Each row is a point on a tangle of strands that fork and nearly touch. The rows are in no order.
In the rows, zero is written as 128.
Two points are linked if the straight distance between their rows is under 121. Some points are linked to none.
buget: [178 159  65 175 153 138 151 182 135 178 142  79 110 116 120 140 100 140
 136  84 108 162 144 102]
sut: [155 127 162  89 100 174 113 134 120 141 166 144 130 135 139 172 133 118
  92 129 106 141 110 108]
Reta: [106 109 140 124  96  77 135 131 159 122 127 161 106 135 135  87 102  95
 150 121 111  91  90 176]
rom: [157 100 153 105  72 102 118 152 158  57 108 121 100 157 155 163  94 120
 100 196  82 128 112 120]
nifel: [141 166 133 137 101 128 139  93 119 194 103  84 117 170  90  68 111 111
 108  78 121  61  98 126]
kir: [169 115 140 103  61 122  95 141 136 119  89  99  83 165 124 127  80 103
  86 152  70 132 107 123]
vesu: [165 139 189  78 172 195  98 139 137 159 151 160 121 158 169 184 143 107
  92 112 166 130 174  84]
virog: [195  86 108 128 175 140 145 139 154  99 123 143  94 142 162 151  93 136
 110  93 121 181 159 150]
bel: [145 112 148 112 109 134 126 111 224 131 111 120 138 148 167 125  56 123
 174 117 152 127 112 104]
duse: [120 158 173  81 134 146  85 152 145 188 135 144 117 127 162 141  75  70
 131 109 140 133 146 108]
gulom: [139 155 148 120 131 169 113 114  83 164  71  91 133 150 152 102 143 150
  97 126 130 102 135  84]
kanok: [163 135 146 112 158 137 112 152 118  78 125 131 124 109 139 166 167 135
 127 179 140 184 170  94]
doga: [117  91  89 127 159 148 131 114 103  91 167 144 136 105  88 142 117 122
 161 125 155 175 157 193]
fovep: [ 89 145 137 112 142  99 100  78 114 132  89 122 142 119 106  59 114 104
 154 112 154 118 132 155]
volu: [127 129 131 119 185 129 106 138 132 107 114 125 140  97 143 120 108 118
 184 140 165 182 184 128]
lak: [178 139 183 101 177 196 114 144 138 141 131 146 137 142 146 163 171 124
 123 161 199 151 197  47]
lut: [ 89 149  62 173 129  79 135 184  89 134  96 130  96  89 164 130  96 137
 145 111 110 189 118 151]
vusi: [141 149  69 199 150  92 161 175 171 167 115  78 124 122 120 105 106 141
 148 109 106 108 134 117]
kez: [111 120  76 149  75 167 156 144  56 164 160 103 121 150  97 124 127 139
 136 130  99  68  95 170]
gil: [158 153 156 114 180 188 128 129  99 177 121  96 149 149  83 125 163 120
 109 154 175  82 200  94]
Puse: [108  99 115 118 113  96 141  86 143  92 133 173 110 117 124 110  88 117
 119  87 128 181  92 186]
fos: [146 107 150 113 118 168 118 120 215 133 141 114 168 139 121 148  99 120
 176 157 176 128 136  90]
mit: [184 101 120 111 125 166 138 132 198 123 137 127 115 142 168 161  59 135
 139  87 127 172 119 117]
Guso: [125 102 163 115 103 152 152 129 150 160 163 175 132 161 166 124 132 124
 116 118 113  39  84 140]
rogo: [ 87 104 153 110 110 126 118 123  80  88 140 177 144 121 151 142 168 131
 117 177 109 105 114 170]
dima: [116 119 108 140 108 136 161  96 102 135 135 146 134 127 180 124 130 172
 105  66 113 127  67 126]
vupa: [140 102 150 121 122 121 141  69 164 108 133 138 138 159 101 106 153 136
 106 116 129  72 110 146]
bebid: [143 109 193  67 132 180  95 112 125 132 148 177 147 155 163 176 140 105
  97 139 150 113 144 125]
Bol: [171 141 119 134 146 164 115 168 143 137 102  70 120 129 110 134 121 132
 145 173 142 160 180  74]
Tugu: [107 111  85 148  94  96 135 104 119  85 146 128 113 106 110 146 129 154
 121  98 111 182  90 147]
Guvet: [141 101 166 105 116  97 107  75 200  67 131 140 159 144  87 125 138 114
 123 162 149 118 127 129]
sar: [155  81 150  99 105  89 118 106 193  49 158 161 129 146 116 157  93 100
 127 156 116 153 112 158]
Givud: [103 121 134 140 110 110 144 126 189 118  90 127 137 127 200 106  85 153
 183 133 142 104  99 111]
zat: [179 147 108 155 165 114 132 152 139  81 138 104 107 104 111 162 176 155
 131 137 128 204 161  88]
Tata: [139 158 125 156 105 101 142 143 171 196 134  93 122 149  80  83 126 106
 130 113 108  44 101 117]
tem: [162 139  96 159 165 130 143 100 144  98 136  86 144 109  97 137 173 177
 141  98 156 169 151  87]
Pefa: [136 158 145 121  89 127 116 137 117 153 147 124 125 119 108 154 163 125
  72 129  73 117  91 101]
Sesik: [136 167 167 108 150 184 117 137  96 211 112  99 139 161 132 120 133 110
 100 127 150  67 162  75]
rabob: [123 101 125 147 112 114 185 128 154 126 153 172 122 138 185 128 129 163
 115  89 101  81  74 155]
suz: [ 99  83  66 157 112 134 179 154  96 116 175 170  97 111 150 167  97 150
 122  90 107 168  89 191]
mus: [152 171 101 171 141 117 151 134 159 182 133  69 138 131  71 107 139 132
 121 104 114  97 130  95]
tedof: [142 106  98 132  91 142 145  97 127  93 187 129 135 126  79 174 162 162
 106 107 106 144  91 137]
mulov: [134 145 137  89 163 169  80 146  70 142 164 144 138  98 118 147 136  92
 145 137 148 187 166 134]
rem: [139 134 138 143 116 146 158 131 147 191 163 127 140 156 125 125 137 133
 105  98 106  49  96 105]
Mizek: [ 96 152 164 116 139  63 114  92 124 126 105 172 121 110 148  91 140 102
  92  84 116 133 103 150]
Neseg: [ 81 118  71 157 132 158 171 110  55 143 189 125 167 107 126 140 144 163
 160  89 150 122  98 135]
bomo: [158 143 104 153 181 161 167  97 132 145 173 115 160 116 129 132 150 163
 132  61 152 137 130  90]
tis: [104 179 163 130 134  59  95 163 158 155 123 136 121 100 105 113 132  71
 119 140  98 117 135 119]
tazav: [134 139 151 101  82 144  94 105  96 167  84  89 109 173  85  77 115 100
 110 146 112  69 122 142]
zak: [120 150 183 108 169 101 102  81 169 115  99 127 154 122 122 110 152 119
 122 129 165 130 156  87]
bas: [115 124 193  90 145 121 100 139 212 163 139 153 133 155 127 129  93  65
 150 141 166  80 176 120]
redi: [ 73 121  84 180 103  79 139 139 125  91 107 103 133 108 120 124 145 172
 174 150 121 126 120 137]
Zavi: [106 105 144 102  87 108 140  95 153 133 142 185 105 131 144  90  68  94
 132  75 130 139  52 170]
mek: [ 99 127 146 141 141  70 128 144 146  83 109 140 135 102 123 125 172 129
 132 194 116 107 150 131]
femon: [105 122  85 161  90 111 148 185  74 155 127 130  97 141 115 114 135 125
 122 146  72  68 104 187]
sonel: [155 103  99 131 110 126 158 111 121 149 118 144  70 163  95  88  82 104
  82  78  93 114 102 205]
tir: [103 105 110 131 123 115 129 142  55  83 144 161 112 116 121 159 178 145
  93 149  86 143 129 182]
Zuneb: [183  82 175  82 115 120 112 120 179  58 132 160 121 174 156 174 100  98
  84 172 114 127 138 140]
fep: [114 157 175  99 138  99  75 101 139 137  58 110 123 138 128  75 109  88
 123 128 141 126 153 110]
Fumiz: [ 82 116 174 110 117  73 119 109 120  94 102 188 121 122 169  93 143 114
 129 147 118  95 105 169]
dotak: [103 127 128 115 166 123 102  82 117 106 131 141 162  96 100 100 122 106
 169 113 173 169 153 156]
meli: [104 120 125 131 151  96 129 148 117  50 120 140 135  92 141 167 175 156
 141 193 130 166 158 123]
pani: [107  98 106 112  96 162 154 136 110 133 200 184 128 106 158 168  91 122
 136  98 122 167  66 171]
nodut: [174 134 164 104 183 180 112 162 124 138 140 123 134 134  84 152 167 107
 116 183 165 129 216 100]
tinus: [130 144 177 123 152 122 119 134 126 141  81 132 130 141 165 119 165 138
  82 151 113  92 147  93]
zosug: [168 123 134 147 168 113 145 155 215 123  94  92 126 132 127 122 112 134
 144 170 146 125 185  82]
Nadov: [108  85 108 118  81 185 136 126  86 139 154 138 139 154 121 131 110 130
 160 151 126  88 102 179]
fidi: [154 133 134 127 124 213 138 142  97 130 149 115 156 130 124 167 192 169
 118 180 159 134 141  53]
Lapib: [ 84 171 100 156 134  78 125 158 119 166  94 121 124  90 162  87  81 108
 164 104 121 153 113 133]
Vuf: [108 120 145 114 130 188 135 143 110 130 163 140 186 112 136 158 175 149
 147 191 159 105 138  94]
Nebuv: [ 73 154  58 189 111 100 140 172  88 146 141  83 140  95 102 136 140 150
 178 132 118 129 118 116]
puf: [149 107  91 139 112 187 142 125  98  97 164 111 141 126 123 177 168 183
 137 135 136 156 122 103]
pulo: [115 108 159  92  61 128  89 121 124 125 106 126 120 160 104  87 116  92
 147 178 122  70 101 155]
Taze: [126 151  79 145 109 129 121  69  97 119  91  62 127 126  79  95 117 159
 142  89 148 171 120 117]
ren: [180 122 132 141 195 127 148 161 192 132 126 127 115 122 167 150 109 128
 136 113 137 150 182 108]
Soz: [117 132  78 158 111 125 140 183  76 151 126 118  94 120 136 144 118 132
 112 125  77 144 120 158]
niso: [ 82  98  93 148 125  93 156 141  68 103 132 186  92 111 143 129 132 130
  99 114 100 146 109 212]
Timuz: [186 124  83 146 173 174 160 138 130 159 172 114 123 123 121 151 107 143
 136  70 137 159 147 124]
rifek: [164 109 140 110 102  88 113 113 146 116 100 139  74 160 108 102  85  92
  71 103  81 143 117 172]
bibi: [121 184 143 138 178  53 112 136 122 132 112 158 117  87 141 125 152 106
  81  85  97 177 137 127]
gunup: [106 113 157 128 136 143 130 116 136 100 110 125 165 131 111 124 174 150
 132 202 164  96 156 108]
goza: [110 119  77 153 138 156 168 101  43 125 159 141 139 119 157 143 157 178
 104  60 128 149  90 137]
pudob: [121 159 204 108 185 127 113 118 155 147  97 144 142 132 163 130 182 131
  79 130 172 106 180  56]
repi: [143 147 122 118 127 157 119  48  89 112  99  74 150 146  69 100 159 157
 119 121 161 122 139 121]
nekad: [107 112 139 140 129 106 155 157 184  99 152 145 148 109 133 148 135 133
 171 188 129  95 132 140]
nabi: [114 165 100 158 110  96 121 107 104 128  76  81 123 115 130  98 136 163
 116  99 114 150  97  94]
komod: [ 69 128 108 164 103  73 158 158 134 108 107 139 124 109 186 115 116 160
 181 146 116 105  86 144]
vetar: [ 91 156 127 131 133 104  95 147 115 135  93 105 136  93 143 113 119 120
 166 155 131 153 142 110]
dus: [138 117 146  91 118 168 109  61 128 131 131 121 160 156  90 109 126 118
 136 125 164 102 127 145]
sados: [ 97 182  90 172 153  70 118 136  94 120 109 101 135  72 115 120 173 151
 126 102 122 182 127  99]
Vizon: [105 121 193  85  96 113  90 140 176 138 115 143 135 151 137 112  90  77
 165 176 147  81 130 119]
Zes: [ 50 108  88 153 124 132 151 124  77 129 144 138 160 107 155 106 126 153
 189 125 150 109 111 163]
rufi: [141 173 103 146 160  96 112 154  66 130 137 135 106  86 112 141 180 126
  83 105  93 188 136 130]
sofug: [125 117  95 113  86 172 110 129  88 149 127 108 116 141 101 116  73 110
 152 135 119 143 119 166]
vun: [152 114  94 138 124 139 113 133 119 114 110  83 111 136  85 126 116 130
 145 146 121 149 164 140]

A fork is a point with three links, a tip a point with one. Leave the first point through the second and follow the links. Name the first fork or tip that comes.
nodut; gil: dotak
mus; vusi: mek
fovep; fep: Pefa
lut; Soz: bel
rufi; sados: sonel
sonel; rifek: Fumiz

A fork is a point with three links. Follow the links from the first point to the second and name the forks in between, in order.
mek; kir: Fumiz
Taze; nekad: Fumiz mek
Soz; Sesik: dotak
Puse; tem: mek
tazav; Zes: Tata
Neseg; puf: Tata mek
fos; kez: bel

Follow the links from the first point to the second, and from the first to the third. Name the last point that the two ways share.
kanok; rifek; niso: Fumiz
tir; Vuf; Zuneb: Fumiz
Zes; bas; Mizek: Tata
Reta; Zes; bas: Tata
